The views of a scene show one set of named points, each view turned or mirrored, shifted and resized as a whole, with a little noise and some points left out.

Scene 1
View 1
Dofeg: [ 17 -21  13   4  16  28 -10 -23  -1  22  24 -12   0  31  -5 -19  17  -2
  -5  13 -11]
fudu: [  7 -11  -2 -20  10  33 -32   7  18 -13   6 -13  -1  26 -10   0   3   5
 -12 -20 -14]
per: [  3   6  22  17 -15   6   7   2  21  -8   5  29   3  -9   4   0 -30   0
  18  18 -17]
vab: [  1  -9  17   3   4  32 -18  -8  17  -9  10  16  -2  19 -10   4  10  16
  -4   6 -13]
goded: [ 10 -13  20  15   2  21  -3 -20   7  11  18  14   2  18  -3 -10   6   6
   3  20 -12]
vakim: [  3   2  13   1  -9  14  -6  10  23 -14   3  15   2   0   0   2 -26   1
  10   0 -17]
lub: [  5  -5  14  -1   2  23 -12   0  17  -6   8   2  -1  12  -4   0  -8   3
   2   3 -15]
gisi: [ -4   3  22 -11  11  31 -19   9  25 -17   1 -10  -9  10  -8   8  -9   8
   1   1 -19]
zut: [  2   6  20   8 -11   9   1   8  23 -15   2  20   2  -7   2   3 -31   1
  16  10 -18]
gopas: [ -2   6  32  14  -7  16   3  -1  23 -11   5  23  -3  -5   1   6 -20   7
  16  22 -19]
Rizi: [ -7   7  16  -6  -6  25 -18  16  31 -32  -4  17  -3   1  -7  16 -19  13
   4  -5 -17]
Gem: [ 14 -17 -13  -6  -5  25 -28  -3  12  -5  12  16   8  26  -7  -6   6   7
 -12 -18  -7]
gev: [  7 -14   7  15  -9  24 -12 -15  12  -3  14  38   6  19  -6  -1   8  16
  -2   6  -7]
Seb: [ 15 -17   1   0   3  26 -18 -11   8   3  16   7   5  26  -6  -9   9   4
  -7  -2 -10]
mak: [ 13   4   5  -1 -13   2   2  16  19  -5   3   1   7  -8   7 -10 -45 -17
  17  -2 -19]
tegis: [ -2   5  18  -1  -5  19  -9  12  27 -20   0  13  -2   0  -3   8 -23   6
   9   0 -17]
ged: [ 16 -16  -8  -1  -4  21 -19  -5  10   2  15  11   9  23  -4 -11   0   0
  -6  -9  -9]
Sumul: [  0   4  24   4  -5  16  -2   8  23 -12   3   9  -1  -2   1   3 -24   1
  13  11 -19]
Feto: [ 10 -12  -9   7 -19  20 -20  -3  16 -13   9  44  12  15  -4   1  -3  13
  -5 -12  -7]
puz: [ 17 -24 -15  -9   5  34 -33  -9   7   0  17   5   7  38 -10 -10  20   8
 -19 -20  -6]
kage: [  3   3   5 -11  -5  17 -15  19  25 -19   0   0   2   1  -2   2 -27  -3
   6 -10 -19]
View 2
fudu: [ 23  -2 -36  10 -35  -1   5  -5  19   3  -1  21  25 -12  11 -24 -20   2
 -10   3  31]
Feto: [ 25  36  15  32 -29  35  10 -21  10   0  23   5 -28   8  19  -7   5  16
 -12 -11  16]
mak: [  9  -6  39  63 -19  36  20 -46   1  -5 -19 -29  36   8   9 -28   0   8
  -5  41  14]
ged: [ 37  21  -5  35 -31   6  24 -11  -2 -11  12  14   0  -4  15 -12  -6   0
   0   9  10]
vakim: [ -5  -2  23  33  -9  34  10 -41   6   2  -2 -14  16   6   8 -23   4  11
 -13  13  15]
puz: [ 49  27 -39  17 -43 -11  20   7   7  -8  18  37  -5 -12  18  -9 -16  -3
   2  -4  17]
gopas: [-31  -8  30  23  16  36  18 -48 -10  -2  11 -17   7   9   3 -23  15   6
 -10   9  -7]
zut: [-18  -6  37  38   1  43  12 -49   0   2  -1 -24  14  11   6 -23   9  11
 -13  15   6]
tegis: [-15  -7  17  24  -6  37   4 -39  13   6  -1 -14  16   6   6 -26   1  13
 -18   7  18]
lub: [ -4  -5   1  22 -10  20  14 -30   1  -1   2   0  16   0   7 -24  -3   3
 -10   9  11]
kage: [  2 -10  11  32 -22  30   2 -34  17   7 -14 -14  31   1   9 -29  -8  12
 -16  18  30]
Seb: [ 26  15 -16  23 -19  -3  27  -9  -8 -11  16  20  -1  -6  13 -13  -5  -8
   3   6   1]
gev: [ 11  27   6  20  -8  19  23 -18 -11  -8  33  14 -30   5  13  -6   9   2
  -3 -11  -8]
per: [-22  -2  42  35  13  40  23 -52 -13  -6   8 -21   4  12   4 -21  16   7
  -8  17  -9]
gisi: [-17 -21 -17   4  -6  13   3 -26  12   7  -5   4  29  -5   3 -31 -10   3
 -15   5  20]
Dofeg: [ 23   3 -30  17  -7 -27  49  -7 -31 -25  19  30  11 -12   7 -14  -5 -27
  14  19 -22]
Rizi: [-19  -6  10  12 -11  41  -9 -37  24  16   3 -11  12   7   7 -26  -1  20
 -25  -7  29]
Gem: [ 41  27 -14  25 -39   9  14  -6   9  -3  16  20  -7  -4  17 -10 -10   6
  -5  -4  20]
vab: [ -4   7 -14   2  -5  12  15 -17  -1  -2  23  17  -8  -2   7 -15   1   1
 -10 -11   1]
Sumul: [-18 -11  22  28   3  32  14 -43  -2   1   0 -17  20   7   4 -26   5   6
 -11  15   6]
View 3
Seb: [-29  -1 -16   0  17  16  26  14   9   5  -6  -4   1  18  15  -1  -8 -11
 -12  10  -3]
per: [ -4  16 -10  31  -1  22  17 -24   2 -10  19   7  13   1 -19 -14  25   7
 -26  -2  -1]
Gem: [-18  -5 -12  -3   6  11  30  21  14  19  -7  -7  -8  17  16  -2  -5 -23
   5   6   9]
fudu: [-25  -5  -2  -6  -1  -2  26  36  22  -1  -9 -11  -3  -2   9  13 -16  -2
  11   4   6]
tegis: [ -4  10  -4  19 -12   9  21  -1  10 -11  12  -2   5 -11 -16  -1  14   4
  -1  -6  10]
goded: [-29   9 -25   8  23  26  20  -7   0 -10   3   2   8  19  10  -6   4  -4
 -29  14 -10]
Sumul: [ -8  11  -3  24  -7  12  18  -8   9 -13  14   1  10  -7 -19  -4  15  10
 -15  -3   1]
gisi: [-25   9  -6   1  -4   2  19  20  16 -28   1  -7   6 -16  -6  16  -6  15
   2   1   4]
ged: [-21  -4  -8   5   9  12  27  15  14  18  -5  -4  -1  20  11  -6  -3 -15
  -7   8  -1]
Feto: [ -3   2 -22   8   0  19  30   1   4  20   3  -3  -7  16   7 -11  16 -30
   5   0  20]
zut: [  1  12  -2  31 -10  15  19 -15   7  -5  18   4   9  -7 -23 -11  23   6
 -14  -4   4]
gev: [-16   7 -33   4  13  27  26  -6  -3   1   2  -1   0  19  12  -7  11 -22
 -10   7  10]
puz: [-31  -7 -16 -13  15   9  29  34  16  16 -16 -10  -8  22  27   5 -17 -22
   5  11   4]
gopas: [ -7  18 -15  25  -2  22  16 -21  -1 -20  18   4  12  -6 -17  -6  23   9
 -19  -1   3]
Dofeg: [-46   1 -17  -2  32  20  20  15  10  -7 -10  -2   9  24  22  -1 -20   3
 -33  20 -22]
kage: [ -6   2   9  20 -17   0  22  11  20   3   7  -5   3 -10 -17  -1   7   7
   1  -5   7]
mak: [ -1   0  21  38 -12   4  19  -3  20  16  13   3  10   0 -26 -17  12  11
 -21  -2  -8]
Rizi: [ -1  11  -9  14 -18   6  24   2   9 -16  11  -4   0 -17 -16   6  16   0
  13 -10  20]
vab: [-23   9 -27  -2   8  19  23   5   2 -17   1  -4   2   5  10   6   3  -9
  -2   4   9]
View 4
vakim: [ -8 -19  31  30  14 -10  11  14   7  27 -16  29   4   5 -12  -6 -12  -9
  12 -24   8]
mak: [-22 -21  65  30  29  -2  37  23  20  31  -9  34  -2  17 -29  -9 -19 -19
   1 -43   9]
lub: [-15 -21  20  29  11  -2   5  21  -5  24  -9  18  -1  -2  -3  -6 -15 -19
   8  -3   0]
zut: [-14 -16  41  21  11 -12   3   5   7  18 -23  33   9  10 -21   3  -8  -5
  19 -40  15]
Sumul: [-18 -19  29  20   9  -6  -4   9  -3  17 -17  26   3   4 -11   3  -8 -11
  18 -20   8]
Seb: [-19 -34   3  13  10   5  24  30 -13  17  -6 -10  -4   6  12 -27   8 -37
  -2  30 -15]
vab: [-11 -25  -9  19  -1  -5  -7  16 -19  15 -14   5   2  -3  13 -13   4 -20
  15  20  -8]
per: [-26 -23  45   5   6  -7  -5  -3  -1   4 -26  27   9  17 -22   9   4  -6
  25 -36  17]
gopas: [-23 -19  34   9   3  -9 -17  -2  -7   8 -24  28  10   9 -16  14  -1  -5
  28 -28  15]
goded: [-39 -37  17  -9   7   7   4  15 -22  -3 -13 -10  -1  17   1  -5  15 -33
  12  16  -2]
Gem: [  4 -32  -8  28  11  -8  42  34  -3  29  -9  -7   1   6  18 -46  11 -28
  -5  23 -17]
ged: [-13 -34  11  20  15   0  41  33  -2  23  -9  -7  -2  11   7 -38  10 -32
  -5  16 -13]
Dofeg: [-53 -44  13  -5  15  29  15  35 -31   6   6 -23 -15   9  11 -10   1 -56
  -6  47 -13]
gisi: [-12 -15   8  43   8   2 -14  24 -12  36   1  27  -7 -19   3   3 -34 -21
   9   7  -1]
fudu: [  0 -22  -7  51  12   2  23  42  -9  46   8   9 -12 -16  16 -29 -26 -36
  -8  32 -17]
Rizi: [ 13  -8   6  48   3 -21  -7  11   3  37 -18  38   8 -13  -3  -6 -19   0
  17 -20   6]
gev: [-10 -34  -3   1  -2 -13  13  10 -12   2 -25  -6  12  16  10 -25  32 -17
  14  11  -5]
Feto: [ 14 -27  -1  21   4 -26  36  16   7  18 -28   5  15  16   8 -44  29  -7
   9  -3  -6]
View 5
gev: [-11   9   5  -6   1 -17   4  23 -16  -6   5   8  13  -1  -2  20 -10   2
  -1 -11 -13]
puz: [-23  10  20  -4   7  11  -4  18 -21  10  -8  37  22   9   1  24 -24  14
  -2 -42  -5]
vab: [-23   7  10  -3 -12  -3   0  22 -16  -5  -1   4   5   0  13  21 -10   8
  -4  -9 -11]
per: [ -1  15   6   3 -16 -20  10  11  -4 -38   3 -17 -28  -9  -2   5  -4   6
  17  12  -5]
ged: [-10  12  17  -1   6   0   2  10 -14  -9  -5  25   2   3  -8  15 -20  12
   9 -29  -2]
tegis: [-18  16   3   3 -16   9   5  12  -8 -34  -9 -14 -25  -5  11  11 -11  18
  10  -6   1]
Rizi: [-26  17  -7   2 -15  19   4  16 -10 -32 -14 -21 -20  -4  19  16 -12  22
   4 -10   1]
fudu: [-32   9  22   3 -11  27  -4  13 -16  -2 -17  23  -3   8  17  20 -23  23
   0 -34   0]
gisi: [-31   8  21   5 -29  18   0  14 -10 -15 -12   0 -20   1  26  15 -14  19
   0  -9  -3]
gopas: [ -8  12   7   3 -22 -15   8  14  -6 -34   3 -20 -24  -9   7   8  -3   7
  10  15  -8]
Dofeg: [-10   1  50   0 -15 -18  -2  14 -13  14   7  40   4   5   1  14 -14   1
   2 -13 -14]
Feto: [-11  19 -14  -5  16  -1   6  17 -16 -24  -5   1  10  -3  -9  20 -15  12
   7 -24  -2]
mak: [  1  22  19  10 -10   3   9  -5  -2 -46 -12   3 -44  -5 -11   0 -18  19
  26 -13  11]
vakim: [-12  16   6   5 -15   7   7   7  -5 -39 -10 -12 -31  -6   4   7 -13  17
  15  -6   3]
goded: [ -5   6  26  -2 -11 -25   4  17 -13  -5   9  14   0  -1  -2  12  -7   0
   5   1 -15]
kage: [-19  17  11   6 -13  20   4   5  -7 -34 -17  -1 -31  -1   8   9 -19  23
  14 -19   7]
lub: [-17  12  17   3 -16   5   3  12  -9 -21  -7   3 -17  -2   9  11 -13  15
   7  -8  -3]
Sumul: [-12  14  13   5 -21  -1   7   9  -6 -33  -5 -11 -30  -6   7   7  -9  13
  12   2  -1]
zut: [ -7  18   4   4 -14  -4   9   8  -4 -42  -5 -17 -32  -8   1   5  -8  13
  17   3   0]
Seb: [-14   9  24  -2  -3  -5   0  16 -15   0  -2  26   7   4   0  17 -17   9
   4 -21  -8]
Gem: [-19  14   8  -4   9   9   1  15 -18  -6 -10  23  11   6  -3  22 -21  15
   3 -35  -2]
View 6
Feto: [-18  11 -18  -3   7   2  -3 -10  12   1  -3  10   9  -3  -3  -4  -4 -19
  13  -3 -21]
lub: [ -4   0 -14  -9   5 -12   8  -9 -14  -6  12  -8   0   4   1   5  -2  -6
   3  -1  -8]
gopas: [-12 -12 -22   0   0 -19  21 -11 -13  -7   3  -4   2  13  10   9 -14 -18
  -5  19  -1]
vakim: [-12  -3 -20 -10   3 -12   5 -14 -11   0   8  -5  -5  10  11   4 -12  -6
   7   5  -5]
Sumul: [-10  -8 -19  -8   2 -16  12 -12 -16  -3   9  -7  -4  13  10   7 -13  -8
   1   9  -1]
gev: [-10   5 -14   4  10  -2  11  -5   7  -9  -2   8  16  -2 -14   0   2 -25
  -1   5 -19]
vab: [ -1   5  -6  -1   4 -10  16  -1  -6 -12   6  -4  16  -8 -14   9  11 -14
   0  -5 -17]
Seb: [  5  10  -6  -6  16  -2   4  -5  -4 -10  15   0  11   0 -21  -3  10 -11
  -2  -6 -16]
gisi: [ -1   0  -8 -13  -2 -20  13  -6 -23  -7  14 -17   0  -3   5  14   3   4
   8  -9  -8]
Rizi: [-18  -1 -16 -12 -10 -18   6 -11 -12   5   1 -10  -4  -4  18  14  -8   0
  22  -8 -12]
zut: [-15  -8 -25  -6   2 -15   9 -15 -11  -1   6  -3  -5  16  16   5 -19 -11
   3  15   0]
tegis: [-14  -4 -19  -9  -2 -16   8 -12 -13   0   6  -8  -4   5  14   9 -11  -5
   9   2  -6]
fudu: [  5  14  -2 -16   7  -7  -2  -5 -13  -4  20 -12   3  -8 -10   5  14   7
  15 -24 -16]
goded: [  2   0 -12   3  17  -7  16  -4  -7 -16  11   2  13   8 -18   0   4 -23
 -16  12  -8]
puz: [  7  23   0 -11  18   5  -6  -2   2  -7  15   1  13 -12 -28  -5  21  -6
   9 -23 -26]
per: [-13 -12 -25  -1   5 -16  16 -13 -10  -6   4   0  -1  18  10   4 -19 -19
  -7  22   0]
kage: [ -8   1 -17 -17   2 -12  -3 -15 -14   4  14 -10 -10   8  12   4  -9   5
  14  -7  -6]

Which points are out of place in each view (at most two, in the order of its rows)? Write - if all are in place.
view 1 => per, lub
view 2 => -
view 3 => gisi
view 4 => Sumul
view 5 => gev, vakim
view 6 => vab, Rizi

Scene 2
View 1
ner: [  7  12 -13   1  -1  -7   8  -9  -2  -5  -1  -4   0  16   9  -7   0 -10
  18  11  10]
gam: [-37  10 -12  48  -8  19   1   9  18 -12   5  31   3   6   6   9 -17  -4
  -3  -2  12]
mol: [-11   6 -19  26  13  -4 -12   1  -7  12  -1  -8  14  -1  16 -18 -15 -17
 -15 -15   2]
zelo: [ -5  -6 -12   9   9  -4   2   4 -13   1  -2 -13   8  -3  19 -28  -5  -1
  -3  -9  -1]
Nabu: [  0   8  -7  15  -7  -5   7   8  -2 -11 -11   5   1   1  13 -23   2  -2
   1   7   8]
fim: [-30   2 -13  34   4  13   0   5   5  -6   8  14   6   4  10   0 -16  -3
  -1  -9   6]
bora: [-33  -9 -10  35   5  15   2  12   0  -7   6  10   6  -5  14 -12 -16   5
  -5 -13   2]
lozo: [  2   7 -12   4   1  -6   5  -3  -6  -3  -2  -6   2   9  12 -15  -1  -5
  10   4   7]
vip: [ -3   0 -14   0   9  -1   7  -9  -7  -2   8 -10   3  14  10  -6  -5  -3
  18   1   5]
vad: [ 13  22  -8  -3 -19  -7  18  -6   6 -21  -8  12 -11  20   4  -1  11  -4
  28  28  17]
mori: [-18  15 -13  30  -5   8   3   0  10 -11   2  19   1  12   7   7 -11  -9
   5   4  12]
kal: [ -4  -5 -12   0  11  -2   8  -4 -10  -1   6 -13   3   9  13 -14  -5   1
  14  -4   2]
View 2
mori: [ 11  19   1 -26  -6 -13  15  19   1  -1 -15  13 -11 -19  23   9 -17   2
 -16 -12 -15]
lozo: [ 11  28  -1  -9 -15   3  11  -1   8 -21  -5  -1 -12   3   3   0 -22 -10
  -7   2  -5]
vip: [ 17  24   0  -6 -18 -15   8  -3  10 -19   1   4 -16  11   5  -3 -20  -8
  -7   7  -4]
gam: [  8   8  -5 -30  15 -15  17  24  -4  17 -15  19 -11 -24  41  10 -10   8
 -24 -19 -22]
Nabu: [  3  27  -3 -19   2  16  19   6  -2 -12 -10   2  -6  -8  15   4 -22  -8
  -9  -8 -13]
zelo: [ 10  20 -11   7   2  18   8 -11  14 -19   2   0 -12  12  13  -3 -13 -10
 -14   4  -2]
ner: [ 12  32   6 -16 -26  -5  13   3   7 -22  -9   2 -12  -1  -1   2 -27 -10
  -3   2  -7]
mol: [ 20  19 -10  14  -3  16   1  -1  28 -12 -10   9 -14  -7  20   5  -5   2
 -31  -9  -3]
fim: [ 14   9  -8 -14  10  -9  11  10   6   5  -7  14 -13  -8  35   6  -7   4
 -23 -11 -13]
vad: [  1  40  15 -41 -31 -11  23  13 -14 -22 -14  -4  -7  -7  -8   4 -41 -15
  13   1 -15]
bora: [  8   2 -17  -3  30   0  10   1   5   8   3  13 -11   4  43   0  -1   0
 -25  -6 -11]
kal: [ 13  21  -4  -3 -11  -7   7  -8  10 -19   4   2 -16  15   7  -5 -17 -11
  -7   7   0]
View 3
gam: [-39  26  12   7  15   3   7 -12 -20  -2 -18 -36   5  -3 -52   4  14  -1
  43 -13  29]
kal: [  8 -10  -6  -3  -2  18  13  -4  16 -27 -14  12 -21  -8 -16  25 -10 -25
  -4  -1 -25]
ner: [-23  13  -9  -3   4  15  14   4  14 -13   7  16 -16 -21 -14  32 -14 -45
  -8  -2 -20]
mol: [ 21  12   0  -5 -16   8  19 -19 -18 -23 -29  -7  -4  -9 -12  17 -33 -18
  34  27  -3]
lozo: [ -4   3  -3  -1   2  13  12   0  10 -17  -3  11 -14 -21 -13  29 -14 -35
  -1   7 -18]
Nabu: [ -4   2  10   8  14   7   6   6  -6  -1   3  -8  -4 -32 -22  23   3 -28
  14  15  -1]
mori: [-39  28   3   3  11   6  10  -6  -8  -6  -7 -17  -1 -10 -37  16  -2 -21
  25 -10  13]
zelo: [ 31 -17   4  -1  -4  14  12  -4  -1 -23 -19   4 -14 -15 -11  24 -14 -19
  12  21 -20]
vad: [-53  19  -8   4  23  11   5  21  22   4  31  14 -14 -38 -21  41   5 -58
 -21 -13 -13]
bora: [ 17 -16  16   5   5   7   7 -13 -13 -22 -36 -27  -5   3 -40   3  13  13
  38   1   8]
vip: [ -9   2  -9  -5  -2  18  16  -4  18 -29 -11  13 -23  -5 -17  26 -14 -29
  -5  -9 -22]
fim: [-13  12   6   3   5   7  10 -14 -11 -17 -24 -24  -5   0 -38   6   0  -2
  33  -6  11]
View 4
gam: [  3  -9  -8   8   5   0 -28   8  -4   3   1  11  34  28 -18   0   1  19
  -8   3  -6]
kal: [  5   0  13 -11 -11   5  -2   6  -9   4   0   0  -2  -8 -12  -7   1 -12
 -10   4 -13]
zelo: [ -2  -3  21 -15 -18   1   3   1 -10   3   1  12   4  -6  -9  -9   4  -1
  -8  -5 -10]
bora: [ -4  -9  22 -11 -18   9 -18   8   0   6   7   3  20  27 -15 -11   8  18
  -2  -3  -9]
vad: [ 14  -2 -26   0  21   3  -7  25 -19   3   1  17  13 -21 -11  -3 -10 -21
 -23  14 -10]
lozo: [  5   0   4  -7  -5   1  -1   6 -12   3  -1  11   5 -12 -10  -3   0  -9
 -14   3 -11]
fim: [  2  -6   6   0  -7   4 -21   4  -3   5   0   4  20  24 -16  -3   4  13
  -5   2  -8]
Nabu: [  0  -7   1  -7   1   0  -4  12 -14   3   3  24  22  -3 -10  -7   1   5
 -13  -2  -9]
ner: [ 10   0  -8  -2   2   0  -4   7 -14   2  -4   9   3 -15 -12   0  -4 -16
 -17   8 -11]
mori: [  6  -6 -10   6   6   1 -20   7  -7   3  -2   9  22  14 -17   1  -1   6
 -12   6  -7]
View 5
mori: [  4  14  13 -10  12   8  15   2  14 -19   6  12   4  11 -12  -3   4   8
  -8  -8  13]
ner: [ -1   8 -13   8  10   5  17  -8  13 -12  -8   2   4 -12  -6  11  14 -19
  -5  -6  13]
lozo: [  1   8 -10   6  11   2  11 -12   7 -11  -4  -1  -2 -16   1   9  16 -12
  -4  -7   7]
Nabu: [  7  22   6  -2  11 -10  13  -7  15 -18   3   4  -8  -4   5   6  20   0
  -1  -6   9]
fim: [  8  11  14 -15  12  12   3  -4   3 -15  13   8  -6   6   0  -9   1  22
 -12 -10   3]
gam: [  8  20  25 -21  12  11  11   7  13 -23  17  15  -4  26  -8 -11  -1  28
 -12 -10   9]
kal: [ -3   1 -20   7   7  17   1 -18  -3  -4  -2  -5  -6 -22   7   7   8 -12
 -13 -10   1]
vip: [ -3   3 -16   5   6  17   7 -12   2  -7  -2  -1  -2 -14   1   7   7 -13
 -12  -9   5]
mol: [ 15  -7  12 -13  21  -5  -5 -16  -5  -9   2  -4   1 -27   0 -10  13  11
  -6  -8  -2]
zelo: [  8   6  -5   2  11  -4  -3 -19  -3  -8   3  -7 -14 -26  17   2  19   1
  -6  -8  -3]
vad: [ -8  27 -15  15   6   4  34   3  28 -20 -10  10   3   7 -10  21  17 -30
   0  -5  24]
View 6
ner: [  1   2  -8   2   4   8   9  -9   7  12 -13  -8   6   7  -3  10  -7  -1
 -12  -8   5]
fim: [ -5  14  12 -12 -10   0   9   5   2  10   9  15 -14   5   7  16   1  10
  -9  -2   5]
vip: [ -1   7  -7  -3   8  17  10  -4   8  18  -7   2   5   8  -7  14   0   2
 -10  -5  -2]
bora: [ -8  20   8 -19  -6   7  10  14   4   8  20  25 -16   2   7  17   5  12
   3  -6   3]
Nabu: [ -1   8  -3  -9  -3  -1  10  -1   8   0   2  -1  -3   1  10   8  -8   1
  -1 -16  14]
mol: [ -4   9  10 -12  -3  12  11  10   5  12  -5  -1 -19  11  -3  25  -8   6
  15  -3   0]
mori: [ -3   9   8  -6 -10  -4   9  -3   3   7   1   7  -6   7   7  12  -2   6
 -16  -5   8]
vad: [  4  -2 -14   8   1  -5   8 -20   8   5 -14 -11  19   3   4  -1  -7  -5
 -28 -16  16]
kal: [ -2   8 -10  -6  10  20   9  -1   9  16  -2   4   3   5  -7  14   0   2
  -3  -8  -2]
gam: [ -6  15  19 -11 -22 -14   9   2  -1   4  13  18 -16   5  15  12   1  12
 -21  -2  12]

Which points are out of place in each view (at most two, in the order of its rows)? Write - if all are in place.
view 1 => Nabu, bora
view 2 => -
view 3 => -
view 4 => gam
view 5 => kal
view 6 => mori
